Points on a hilly landscape, in no order, each with its height.
From any point a ball rolls to the lowest of the 2 points nearest to it. It stops when none of these is lower. Distance is the straight distance between rows; heights are no part of it.
zuv: 11 -15 -12 -5 -4 4 2 -6 -6 -2 24 -5 7 -7 -15 12 -10 0 -8 -4 -9 13 -5 3
 -2 -12 -11 10 -20 0 -5 9 18 -4 -10 6 0 5  h=431
ruda: 13 5 2 5 20 -13 -12 -1 11 7 0 4 2 7 12 -5 12 1 -11 23 -1 -1 5 -13 -8 -6
 9 -9 26 12 5 -22 -14 -16 9 -22 -2 6  h=116
fodom: 4 -2 7 -1 0 16 -5 8 13 7 6 10 6 5 11 5 1 -12 6 -12 0 -1 -1 -11 -11 3 1
 -13 4 -3 14 -11 -13 6 19 -19 -5 -17  h=588
vema: 2 5 2 2 -34 3 5 3 -10 -3 -15 -1 -16 2 -1 12 -10 10 26 2 3 2 -8 7 28 -10
 -1 6 -14 1 8 18 -16 13 -8 20 2 -1  h=462
ved: 1 9 12 12 17 3 -11 -3 15 -3 -2 11 -11 -2 8 -12 13 -12 7 10 7 -9 2 -14 0
 1 11 -7 23 12 19 -28 -12 -11 27 -20 -9 14  h=176
fon: 4 -18 -5 3 3 -6 4 -8 6 -4 6 6 -19 -3 -18 -2 10 -10 -3 -6 -3 -1 -2 15 -9
 -10 1 -3 0 3 15 18 -10 -4 -4 20 12 -9  h=430
dag: 11 -4 -1 -1 18 -5 -2 -4 7 -16 -2 -10 -13 -20 6 -12 7 -5 -9 10 0 -10 0 -5
 -12 -1 -5 10 15 9 -8 -19 10 2 1 -6 7 22  h=201
zir: 0 9 -4 -15 -9 19 -3 4 -9 -2 17 -16 -5 3 9 8 -17 25 5 -9 -15 5 9 4 5 -1
 -5 2 1 -5 11 18 -5 13 -7 1 6 3  h=365
lurom: -6 -26 -18 10 17 17 14 15 9 15 -7 9 -6 17 9 2 12 6 2 0 -7 4 0 12 -13 4 3
 -10 8 6 -10 -1 -7 -10 6 5 -2 -17  h=719
pubo: 6 -1 -4 -3 -1 10 -9 -14 3 2 8 17 -2 -11 -8 6 -1 -5 -7 -18 -4 2 -2 -14 -8
 -9 21 -12 -27 -4 4 -1 -18 0 18 -4 6 -26  h=111
dofi: -14 -18 6 0 -14 8 0 9 0 23 -12 5 13 12 -7 1 1 4 15 -6 -4 9 -8 10 23 10
 -4 -5 -16 -14 11 22 0 -1 0 6 -10 -18  h=878
fep: 20 9 -2 14 -2 -12 -13 -13 5 -4 13 8 5 -14 -2 5 1 -5 -6 7 18 -5 -6 -15 6
 -6 12 19 4 8 -18 -14 -3 0 3 -7 2 12  h=714
mog: -3 -6 -4 -10 19 27 8 7 17 -10 10 2 11 -7 11 13 5 8 10 2 -8 -1 -16 0 -10
 12 -3 11 9 11 0 -23 0 4 6 -13 0 -1  h=597
Nek: 16 16 -1 -10 -22 -30 -3 10 -8 -6 10 -17 12 -7 6 -2 -19 12 -15 16 -12 0 5
 -9 7 1 -9 -15 -11 7 6 10 1 -17 -11 3 12 15  h=289
Momun: -16 -11 -5 9 -11 9 11 18 7 -1 -12 5 -13 7 12 9 -8 -11 11 -17 1 6 -12 32
 5 -5 -8 -19 -11 -14 3 9 1 -1 14 7 -2 -20  h=731
revup: -4 -18 3 11 23 -6 -2 5 8 8 -2 -13 1 -1 -10 -5 2 -2 0 11 -7 -6 -4 -4 -1
 -6 -14 -4 0 -5 9 9 11 -19 -7 -1 -9 7  h=357
gata: -4 12 -3 5 16 4 -2 4 4 -20 -11 -16 -16 -3 20 -8 -8 3 1 0 -2 -9 0 -5 -9
 -4 9 -4 -1 -14 -15 -5 11 18 16 -10 -7 9  h=824
mit: 0 -6 13 15 -8 -1 -1 -13 6 0 -6 -2 -23 4 -13 -3 5 -11 9 -9 -1 -11 5 14 2
 -7 -3 -7 -6 -6 16 33 -17 6 4 12 6 2  h=445
sipu: -7 0 20 15 9 -25 4 -15 4 -10 -13 -1 -13 7 -8 -10 6 -16 4 0 5 -20 13 -4
 -5 -3 -9 -19 -7 -10 11 19 16 -5 12 2 -1 6  h=304
lopi: -8 -6 -5 -2 -6 20 6 25 3 3 -5 -10 4 6 5 9 1 6 17 5 -3 14 -12 20 -5 10
 -11 1 14 17 6 -7 -10 -1 6 -2 8 -8  h=668
tili: 12 25 -13 4 2 -30 -16 -17 -13 -1 12 -3 1 7 17 -4 2 8 -11 17 -2 -5 23 -10
 -3 -27 1 7 10 0 -20 5 -10 -14 -39 6 9 15  h=266
luk: -8 21 10 15 7 -16 -4 -4 12 -4 -7 13 -6 -7 8 3 -6 -9 13 10 16 -9 4 -5 11
 -4 11 -7 19 8 3 -20 -7 -9 14 -12 -1 14  h=214
zogap: 15 -8 1 -8 16 1 6 12 7 -5 -2 -14 2 -2 10 3 9 -8 -14 9 -5 -6 0 1 -24 -9
 -12 -3 14 11 -10 -31 6 -9 7 -16 3 5  h=249
Ratu: -2 -2 5 8 -15 -4 1 7 4 10 6 5 -3 18 -11 10 -6 6 4 1 -15 0 12 1 6 -20 7
 -9 -13 -10 13 39 -5 -8 -13 2 5 -6  h=389
defud: 4 14 -1 -4 6 6 -17 -12 -4 -2 15 -13 -3 -8 -6 -7 -4 26 -3 15 -17 1 7 -24
 -2 -11 -4 4 2 4 11 3 -11 -12 -22 0 9 14  h=405
pugun: 3 -5 3 -2 -7 -3 0 -20 1 -11 -6 1 1 -17 -19 -9 -8 0 5 -8 8 1 -9 0 4 11 3
 4 -23 5 6 10 8 6 -1 12 11 -1  h=515
lut: 6 27 3 -24 -1 1 -6 -6 1 1 11 -6 10 -14 4 1 -4 1 -7 -6 -5 5 8 -32 -1 -1
 11 -20 11 1 21 -27 -15 9 11 -20 14 -5  h=508
Nipum: 2 -1 -6 -8 12 11 0 -12 9 2 0 -3 -17 -20 -16 -10 6 -2 -2 -7 -5 -8 -11 11
 4 6 16 4 3 10 -4 -4 -18 -5 3 19 1 -2  h=115
Lediz: 7 2 7 10 -2 -17 4 -20 -1 -4 8 4 3 10 -8 -4 5 -3 -18 13 5 3 13 -21 4 3 0
 6 14 -1 2 7 7 5 -13 4 -1 20  h=260
domeb: 11 9 -15 -5 -26 -12 -6 -1 -22 -2 4 -4 -3 4 3 6 -5 4 -7 -6 0 11 5 6 14 -9
 3 19 -20 -9 -23 17 8 5 -25 11 12 6  h=358
Loto: -7 -16 7 0 -14 -9 8 21 -10 15 -6 7 7 19 -17 4 -1 6 5 3 9 12 -3 13 9 3 -3
 3 -8 -3 0 26 13 -7 -5 12 -15 -4  h=856
Mitir: -11 -1 11 10 14 -5 1 -4 7 3 -8 11 -17 11 3 -4 4 -19 -2 -4 7 -4 14 5 -6
 -2 5 -17 2 -7 11 2 1 5 19 1 -1 -9  h=278
lisun: -18 0 -9 -18 27 17 -1 12 2 5 -3 -10 20 -11 11 4 9 14 -7 -2 -17 -8 -10 14
 -10 9 -5 9 6 6 -14 -29 10 -2 -1 -17 -4 -6  h=533
Nodid: 5 1 -2 3 8 -2 9 17 12 -13 -4 -9 -5 9 33 6 -1 1 -3 18 -3 -1 4 -4 -20 -12
 -8 -13 19 2 -3 -12 3 -1 7 -28 1 3  h=300
Ganam: 11 13 9 -10 3 7 -7 -16 15 4 13 21 5 -17 -8 -1 2 -11 5 8 3 1 -11 -26 -18
 9 4 -14 4 8 28 -25 -10 -8 24 -3 22 -5  h=380
Bekiz: -3 -29 -4 1 7 22 15 20 6 12 -19 6 10 18 5 -5 11 10 9 -1 -4 5 -17 7 -7 22
 0 5 -1 10 -15 6 1 -9 1 6 -15 -2  h=744
Rira: -8 -10 9 -12 4 25 5 14 10 8 -11 20 16 -2 16 -7 17 -14 10 -23 -1 4 -18 10
 -25 17 -5 -10 -1 2 15 -22 -17 4 12 -3 -1 -30  h=681
Punu: 3 0 9 23 1 -1 4 -8 18 -6 -11 28 -20 12 -4 6 8 -26 11 -1 19 -10 12 -5 1
 -10 16 -8 2 -9 10 17 -1 -2 24 -9 -6 -8  h=302
verez: 4 5 -8 -6 4 15 -5 14 -1 -13 2 -19 -5 -11 14 2 -12 7 13 4 -10 -2 -13 6 2
 0 -12 10 7 3 -8 -4 -5 12 0 -4 3 8  h=474
rok: -10 3 7 19 15 -23 -2 -10 11 8 -4 -3 1 3 -9 -3 -6 -7 2 17 2 -13 10 -8 -1
 -17 -7 -11 -4 -15 -2 4 16 -15 2 -3 -4 2  h=327
pota: -11 -5 10 -1 11 0 1 -14 11 -7 -12 12 8 -23 -16 -10 -3 -3 8 -2 10 -16 -9
 -3 0 16 -4 0 -4 9 16 -9 11 1 7 10 -1 7  h=537
sope: 7 9 -12 -1 14 9 -11 -19 1 -2 15 -2 -18 -15 -17 1 7 -3 -6 -11 -5 -8 4 0 0
 -9 10 19 16 8 -9 -8 -7 8 -9 9 8 11  h=70
duri: 2 -14 9 8 -17 7 3 -10 13 1 12 24 5 -1 -25 10 -1 -8 -3 -2 6 14 1 -18 -5
 -1 3 13 -10 -6 16 11 5 -12 6 3 -2 -11  h=489
rugo: 4 -15 5 -11 -6 4 5 -11 5 -5 27 8 7 0 -20 20 -4 0 -16 8 -4 18 -2 -16 -8
 -8 -3 8 -4 2 17 0 13 -8 -4 3 5 0  h=463
mero: 1 -12 -4 3 3 -21 9 6 -7 0 3 -2 23 10 0 -1 2 2 -14 -1 12 17 -5 0 -5 8 -11
 17 -2 7 -3 -4 33 -4 -12 -1 -7 14  h=348
sig: 8 3 -9 11 -1 4 -4 -9 9 6 -2 8 -14 -6 -10 -5 4 1 0 -11 1 -6 -5 0 -6 -3 17
 -4 -15 5 -13 -5 -26 -6 7 7 3 -17  h=148
rezi: -2 -8 -23 0 23 8 2 4 -8 2 -2 -7 -6 12 14 -8 15 -4 -17 -7 -7 -6 2 14 -16
 2 -7 24 16 -2 -32 -11 16 17 -20 6 -5 9  h=672
bem: -26 -9 -2 -9 19 9 5 5 10 9 -13 21 21 -8 10 -8 10 -11 5 -15 10 -4 -18 4
 -17 24 8 -10 -7 2 9 -22 7 -5 15 0 -8 -20  h=645
vesi: 11 5 0 -3 -21 -9 2 18 -7 4 13 -16 14 9 -4 -4 -11 13 -6 13 -16 10 3 1 5
 -2 -18 -14 -15 1 14 27 10 -18 -4 6 1 14  h=331
Vatem: -18 -16 -17 1 24 9 17 7 -5 2 -21 5 -14 16 10 -17 11 -6 -9 -7 -3 -3 -10
 20 -19 9 2 13 16 -6 -35 -10 23 13 -3 12 -9 -5  h=641
Tav: 1 4 6 14 -14 -23 3 -6 -13 1 5 -1 0 21 -12 13 0 -4 -5 -2 1 -1 24 -2 14
 -17 -2 5 -9 -9 5 36 12 -1 -14 -8 0 5  h=415
geba: -14 4 2 -6 7 3 -3 -11 -3 12 15 -8 10 6 0 6 -5 15 -3 -1 1 3 14 -6 11 -9
 -2 -1 14 -4 1 -4 1 2 -8 -6 2 -1  h=312
lunoz: -5 23 3 -9 -22 -4 -3 -9 -5 -1 8 7 7 -6 10 7 -11 7 1 9 0 6 2 -28 14 4 10
 -7 5 1 19 -8 -11 3 5 -16 9 8  h=461
sanu: -5 10 -2 -9 -3 5 -2 -3 -4 8 16 6 -7 3 6 14 2 7 -7 -5 -7 2 22 0 5 -16 11
 -2 16 0 8 -6 -21 -6 -1 -13 0 -21  h=377
pano: 16 13 7 8 -2 -1 -11 -5 20 -8 14 17 -1 -10 -2 5 7 -16 4 2 7 -2 -3 -28 -6
 -3 7 9 3 0 28 -18 -15 -9 26 -16 5 -2  h=351
pipek: -1 2 0 -16 -15 10 -1 -3 -3 -5 24 -20 -13 -5 -3 12 -13 18 17 7 -9 14 0 21
 12 -16 -13 13 6 2 13 19 -7 -1 -16 5 8 13  h=406
vuk: -19 5 -1 7 10 2 2 7 0 5 -14 -6 0 -9 4 -4 -10 -5 18 9 5 -17 -5 12 13 -3
 -6 -7 -6 -19 -12 6 11 -5 10 11 -5 -3  h=783
novat: 4 -11 -6 -11 23 18 -4 16 3 -4 -10 -17 -2 -6 0 -14 15 9 -3 11 -15 0 -10
 13 -9 13 -14 -2 6 23 -15 -9 -4 -2 -9 0 -2 9  h=544
naki: 0 13 22 2 -23 -23 6 -10 -14 3 8 -4 3 3 0 9 -13 -6 -1 -15 4 -5 27 3 19
 -16 -5 2 -19 -20 4 15 13 10 -1 -19 1 -4  h=443
bom: 14 -8 17 1 -4 6 -10 -5 22 10 8 24 7 -4 -17 1 4 -22 4 -1 5 0 -8 -19 -17 9
 0 -4 -6 -15 25 -2 -10 -9 5 4 -3 -24  h=513
gego: 9 10 9 -2 -22 -12 -4 7 -5 -4 5 -12 -6 5 -4 6 -9 8 2 18 -16 2 13 2 17 -23
 -9 -10 -12 -10 21 30 -5 -13 -5 0 -3 6  h=364
Sev: 6 -23 8 7 1 -3 -2 -3 7 4 -12 4 -14 -7 -23 -13 15 -10 1 4 2 0 -10 13 4 10
 5 1 -11 -1 3 12 -5 -12 -5 23 -12 -7  h=412
Doziv: 7 3 1 -7 -8 14 -9 -16 3 -2 11 2 4 -21 -13 4 -2 7 10 -3 -6 10 -5 -13 13
 -2 2 10 -10 5 8 1 -9 1 -5 1 4 -2  h=488
non: 2 -21 17 3 8 2 -1 16 4 0 -18 -4 0 2 -14 -14 11 -12 6 10 -11 -3 -13 2 10
 12 -7 -3 4 0 -2 5 1 -16 -9 2 -21 1  h=388
puzet: 8 -14 -14 7 13 18 -1 14 5 -3 -1 -6 -6 4 5 -4 5 10 8 14 -10 -8 -16 7 1 -2
 -3 2 15 4 -21 6 -5 -5 -8 5 -1 6  h=510
nul: -10 10 -3 -14 -9 -14 7 12 -13 11 -9 -3 21 -3 5 -4 -10 4 -4 -14 7 9 -12 3
 1 14 4 -9 -20 0 -11 -2 9 -2 2 5 -6 -5  h=564
gat: 0 -7 -13 -8 -6 21 11 16 3 -1 5 0 -7 13 13 6 2 6 1 5 -13 16 1 13 -22 5 -6
 -9 16 6 2 -4 -22 -7 4 -1 5 -16  h=694
bunor: -12 -14 0 3 25 11 6 10 3 -2 -34 5 -6 10 13 -13 8 -5 5 -5 1 -4 -13 14 -7
 11 4 -4 3 -8 -15 -7 18 7 13 -4 -12 -5  h=615
Suzu: -11 -13 -1 7 18 3 5 8 10 -4 -11 7 11 3 9 0 10 -12 8 6 9 -5 -5 -3 -3 11 3
 -5 15 2 -9 -16 13 0 15 -12 -14 2  h=587
Repa: -6 -3 -3 0 -15 -6 14 17 0 -3 3 -2 22 11 13 9 -1 4 -7 9 11 16 0 0 -7 10
 -13 12 4 13 -10 -11 14 4 -1 -17 -4 8  h=410
faf: -10 6 -5 -9 1 13 -4 8 -4 -1 3 -16 0 -15 -5 10 -19 3 21 14 -7 -1 -12 22
 17 -3 -20 2 2 3 12 3 -3 4 -9 10 6 6  h=438
Saze: -20 -16 4 7 20 7 1 -13 6 2 -10 10 -3 -3 -10 -6 7 -11 7 4 17 -10 -9 12 2
 10 2 7 7 8 -5 -12 13 -2 6 9 -7 4  h=559
Tobon: -8 4 1 -14 -7 27 17 20 12 -8 2 4 18 -14 14 15 -5 0 19 -2 -4 4 -9 9 -4 7
 -9 -1 7 8 13 -11 -10 8 9 -5 9 -13  h=637
gim: 17 -6 8 12 -3 -4 -9 -3 -10 -19 -4 -7 -8 -1 -10 -2 7 -10 1 12 12 -11 -2
 -6 18 -8 6 27 -2 -7 -17 9 13 13 -26 21 3 32  h=317
fopad: 10 -10 -4 -1 11 2 -3 7 5 -3 5 -3 21 -4 3 -7 7 7 -13 -5 1 -3 -8 -17 1 13
 1 9 0 3 -22 -16 20 8 0 -10 -7 14  h=648
vekis: 20 5 2 4 -21 -34 0 -11 -5 -9 4 14 12 -6 -2 -7 -11 -3 -16 6 3 10 7 -22 -2
 5 4 0 -22 13 -5 -7 -2 -16 -4 3 16 9  h=217
Gekaz: -8 1 -2 3 17 -6 -4 -3 -10 4 -18 -17 1 -6 -10 -20 -4 6 1 1 -4 -17 -5 7 0
 -5 -1 -4 -18 -11 -22 18 13 -4 -9 16 -2 5  h=766
Kezu: 4 4 -7 -8 22 7 -10 -14 3 -9 8 -9 0 -15 -9 -8 14 5 -15 6 -14 -7 -6 -3 -9
 4 -4 21 15 13 -1 -12 5 8 -21 2 1 18  h=138
bubim: -10 -17 -20 2 -10 -8 14 4 -9 15 -1 6 -1 12 -15 3 4 4 0 0 7 15 1 11 -2 6
 -4 6 5 7 -13 13 3 1 -10 20 0 -8  h=835
gope: 11 -3 -1 0 -1 -5 -3 7 -10 -16 -5 -2 -6 8 1 -4 10 -7 -2 16 10 2 -2 -4 6 4
 2 19 21 8 -18 0 5 9 -19 8 1 26  h=286
Zivag: -9 11 -10 -4 -16 -9 3 6 -11 -1 -15 -1 12 -2 13 -3 -11 21 9 -5 17 3 -18 8
 21 13 5 -11 -17 2 -18 2 -2 10 3 21 3 4  h=604
pupez: 7 -6 -3 -3 22 2 2 -5 7 4 5 -15 -14 11 3 6 1 0 -18 -1 -9 -13 15 0 -26 -17
 -16 -20 5 -13 3 -12 11 9 13 -7 5 -10  h=398
geko: 5 -3 5 4 2 -3 -2 -7 -3 6 9 11 10 7 -6 -1 5 2 -18 2 -2 -2 7 -27 -13 8 3
 -7 3 1 1 1 3 1 1 -16 -1 -4  h=316
Fimup: 13 -1 12 6 0 2 -8 -12 3 4 5 1 -10 -16 -11 8 6 -16 1 4 1 0 7 -3 8 -6 10 8
 6 0 14 -2 -15 -12 2 -6 -4 0  h=457
kesot: 9 21 6 -15 -15 4 -9 -11 -9 1 8 12 -6 -6 0 13 -5 8 2 -5 -12 11 14 -19 0
 -5 6 -6 3 7 17 3 -26 -4 1 -15 1 -10  h=420
Fim: -14 -7 -12 -9 30 9 0 -11 4 -1 -5 -8 -10 -5 1 -5 5 -5 -14 -14 -4 -13 0 13
 -23 -3 -11 -12 8 -7 -7 -21 10 5 19 -4 -1 -8  h=429
kaz: 2 0 -3 -12 -23 -2 0 11 -15 3 14 -11 0 1 -13 6 -6 2 -7 -6 -4 20 -2 10 19
 -4 -3 3 -12 -2 -8 16 6 0 -14 4 -2 8  h=394
Vobez: -6 -10 -9 1 20 13 -6 5 -6 11 -6 -15 1 2 1 -10 1 14 1 -12 -15 -11 -4 4 9
 6 -1 -8 -16 -11 -13 10 7 8 -8 8 -20 -4  h=742
bib: -19 -8 -5 -13 15 16 10 7 -2 -5 -5 -15 8 -14 8 -3 -1 -5 0 -20 -5 -8 -11
 16 -13 12 -7 -1 -2 -5 -7 -23 12 7 10 -2 -3 -13  h=467
paro: -2 17 7 -6 1 10 -8 -5 4 5 3 1 3 -8 11 -8 -4 -1 -6 -15 -2 -1 9 -16 -6 1
 13 -29 -6 -6 23 -14 -20 10 24 -15 1 -16  h=550
Zoned: -4 5 7 -1 -20 -4 0 -1 -20 0 0 -14 -25 -4 -7 2 -8 10 17 1 6 6 4 32 23 -18
 -6 1 -13 -5 5 21 -7 8 -10 18 -4 3  h=444
fupif: -2 -9 -17 -13 22 5 -5 -4 -15 -1 -2 -19 -7 7 6 -11 11 8 -18 -12 -8 -6 8 4
 -11 2 4 4 1 -5 -18 5 5 12 -12 4 -5 -5  h=708
metu: -5 21 10 9 -20 -20 -2 -7 1 -8 2 2 -19 0 4 10 -8 -9 -5 -10 10 -8 26 2 7
 -25 5 -1 0 -10 15 9 -4 7 10 -19 5 -2  h=469
veli: -7 -6 -10 0 -10 7 5 12 -10 0 -10 -15 -22 10 14 1 -9 3 1 -15 0 6 3 20 6 0
 -11 -9 -3 -5 -11 11 -10 8 3 3 -7 -11  h=748
dal: -2 -21 -18 -5 -1 9 19 35 -12 12 -14 -10 9 18 14 0 11 15 4 4 -5 13 -5 25
 8 12 -6 12 5 6 -18 4 4 -2 -8 12 -18 -4  h=780
pugu: -4 14 20 12 -3 -22 0 -2 8 0 -10 8 -5 -3 11 -6 0 -24 1 2 8 -12 12 0 3 -10
 4 -18 8 -4 14 -3 -5 -14 16 -17 -6 -3  h=248
motu: -16 -21 -10 3 2 3 12 17 -16 13 -7 -3 2 16 1 2 6 1 -4 -1 5 8 -6 25 -3 -2
 -1 16 16 11 -16 -4 15 4 -11 8 -8 -1  h=813
Feda: -8 -10 -4 -15 -11 21 2 15 -9 19 -7 -6 11 2 -10 -2 1 12 9 -18 -10 17 -16
 20 10 15 -3 -2 -11 -1 10 2 -6 9 2 15 -11 -21  h=904
vut: -16 -17 1 -7 -7 22 11 19 8 10 -6 9 1 3 15 6 -5 -11 19 -25 5 6 -17 24 -14
 16 -10 -14 -8 -10 18 -4 -8 6 14 3 2 -31  h=711
Gep: -1 11 -3 -1 -1 2 -7 -19 -14 -5 19 -9 10 1 -12 1 -13 12 0 16 -19 0 1 -20
 2 -7 -7 19 4 -4 7 19 11 5 -25 6 14 22  h=362
vuvo: 14 13 1 12 3 -39 -10 -16 -8 -6 -4 -4 -2 11 10 -14 2 -4 -21 12 9 -2 19
 -12 -4 -5 5 2 17 0 -15 -1 1 -3 -22 -3 2 17  h=219
Zupe: -16 -13 3 -6 3 -5 6 3 3 16 -11 7 24 -5 -9 -12 3 0 2 -8 10 2 -10 -4 3 25
 7 -9 -12 5 0 -8 11 -10 6 6 -10 -14  h=607
Nabis: 17 19 -4 2 -28 -30 3 -6 -7 -9 7 -3 13 -12 -5 -5 -14 0 3 14 2 1 -2 -13 11
 -3 -4 1 -9 7 -8 2 5 -4 -13 8 16 22  h=250
mut: 15 5 5 28 0 5 -12 -7 20 -15 8 21 -11 1 0 11 0 -21 13 5 13 -12 0 -21 -1
 -10 14 3 8 -10 16 -3 5 2 25 -16 -3 3  h=324
kura: -12 9 11 2 -15 13 2 9 1 2 4 17 4 0 0 2 -9 -10 12 -12 9 14 -4 -4 -1 14 5
 -9 -2 -1 22 -1 -20 10 10 -3 2 -19  h=620
Vakol: 0 7 -1 0 5 -4 7 6 7 7 14 -1 1 15 14 9 -6 5 -17 9 0 -2 11 -10 -17 -4 -6
 -15 9 -8 2 -10 4 -1 6 -26 -2 -7  h=352
dazol: 12 1 5 12 -10 -23 3 -23 3 -10 7 17 6 2 -6 3 -1 -3 -10 -4 5 -6 20 -18 -8
 -6 3 1 -27 4 2 7 7 -6 12 -3 13 0  h=184
Mabok: 3 2 -16 -9 -5 6 11 7 0 5 9 8 17 10 11 11 -6 9 -14 -4 1 19 -2 0 -14 14 -2
 6 3 7 -11 -12 -1 6 1 -8 7 -8  h=472
Bag: 2 5 -16 -6 -4 -6 4 3 0 8 12 -5 9 -4 0 9 -9 7 -15 -6 -1 7 -10 7 -11 7 3
 -6 -14 4 -23 -9 -2 -10 5 9 9 -9  h=519
belem: 9 9 9 3 -6 -3 3 -23 3 -5 7 24 5 -6 -15 -2 6 -8 2 -14 6 -10 11 -22 -6 -3
 19 -4 -25 -3 20 -2 -1 5 22 -9 11 -10  h=151
Dedi: -6 13 1 -1 0 -7 -8 -9 -16 1 -3 -5 1 1 -4 -4 -3 9 5 1 4 -6 12 -2 21 -2 5
 6 -2 -2 -7 9 -3 5 -15 6 1 8  h=253
kar: 10 2 17 -7 -12 -12 -8 3 -13 -1 -5 -12 -18 2 -9 6 0 0 -6 -16 1 11 10 20
 13 -9 -3 -1 -11 -6 0 17 -5 -4 -7 1 -1 -3  h=425
pozo: 0 15 -7 -5 -9 3 0 2 -8 -14 8 -11 8 7 4 1 -9 19 0 10 1 2 10 -1 1 5 -7 10
 14 1 2 12 8 17 -16 7 2 19  h=308
fere: -1 -8 -7 -8 23 -3 -6 9 -2 8 -9 -14 19 0 5 -10 5 13 -14 11 -13 -5 -16 -4
 -9 15 -13 6 2 6 -20 -4 15 -8 -15 -5 -6 14  h=594
rudu: -5 10 -1 8 -30 -1 5 -3 -9 -7 -11 -5 -19 13 15 2 -10 15 14 -6 4 -4 9 9 12
 -7 10 -15 1 -4 10 25 -21 14 -4 15 3 -6  h=482
dunu: 7 11 -6 3 7 -4 -20 -13 5 5 16 -3 -18 -4 3 -1 7 4 -4 -1 -6 -1 14 -6 9 -13
 20 6 11 1 9 -10 -23 -4 10 -16 -4 -1  h=424
motip: 10 4 13 5 4 -12 -4 2 1 -22 -13 -3 -3 -17 5 -7 9 -12 0 9 12 1 -6 1 9 8 -6
 20 17 11 -4 -23 7 6 0 -6 -6 29  h=242
Ked: 14 3 6 5 -7 0 1 -1 -1 -10 5 9 11 -8 1 6 0 -3 -12 -3 6 2 -10 -20 3 12 19
 6 -14 0 -22 -13 3 4 6 -5 -8 10  h=686
Puv: 12 10 21 16 -22 -4 1 -11 -3 -2 -7 4 -28 -2 -8 8 -3 -13 11 4 -1 -16 19 8
 17 -25 5 4 -1 -10 21 23 -14 4 5 -7 0 1  h=460
zeme: -14 17 -3 3 9 8 -4 11 -2 -6 -18 -2 -4 -1 26 -6 -5 -1 15 -10 8 -19 -5 13
 7 -1 4 -10 0 -14 -31 -13 13 10 10 3 -5 1  h=803
resi: -18 2 8 -4 -8 8 5 -5 -3 16 -5 21 1 1 -11 0 1 2 9 -7 16 8 -3 8 8 13 8 3
 13 7 7 -6 -16 8 1 13 2 -17  h=646
Kelat: 17 21 -16 -3 -6 -9 -18 -11 -19 -5 4 -9 7 10 8 -3 0 9 -4 5 0 -4 11 -10 4
 -16 3 18 -5 -1 -23 21 -3 2 -43 18 14 15  h=314
duf: 10 -17 3 5 9 -12 4 -10 -7 -10 10 0 12 9 -16 -3 9 -8 -25 8 5 9 1 -11 -13
 12 -13 12 13 8 -4 -6 21 2 -11 -3 0 19  h=303
basug: -10 5 1 -3 -22 -4 6 -6 -6 7 -14 13 10 0 -3 1 -10 9 20 -6 19 1 -7 -4 21
 12 10 0 -12 0 -1 -4 -11 4 4 17 8 -13  h=632

For each start below, name the point where the ball stops.
rudu: vuvo
bom: vuvo
metu: pubo
Puv: ruda
pano: ruda
Gekaz: sanu
resi: sanu
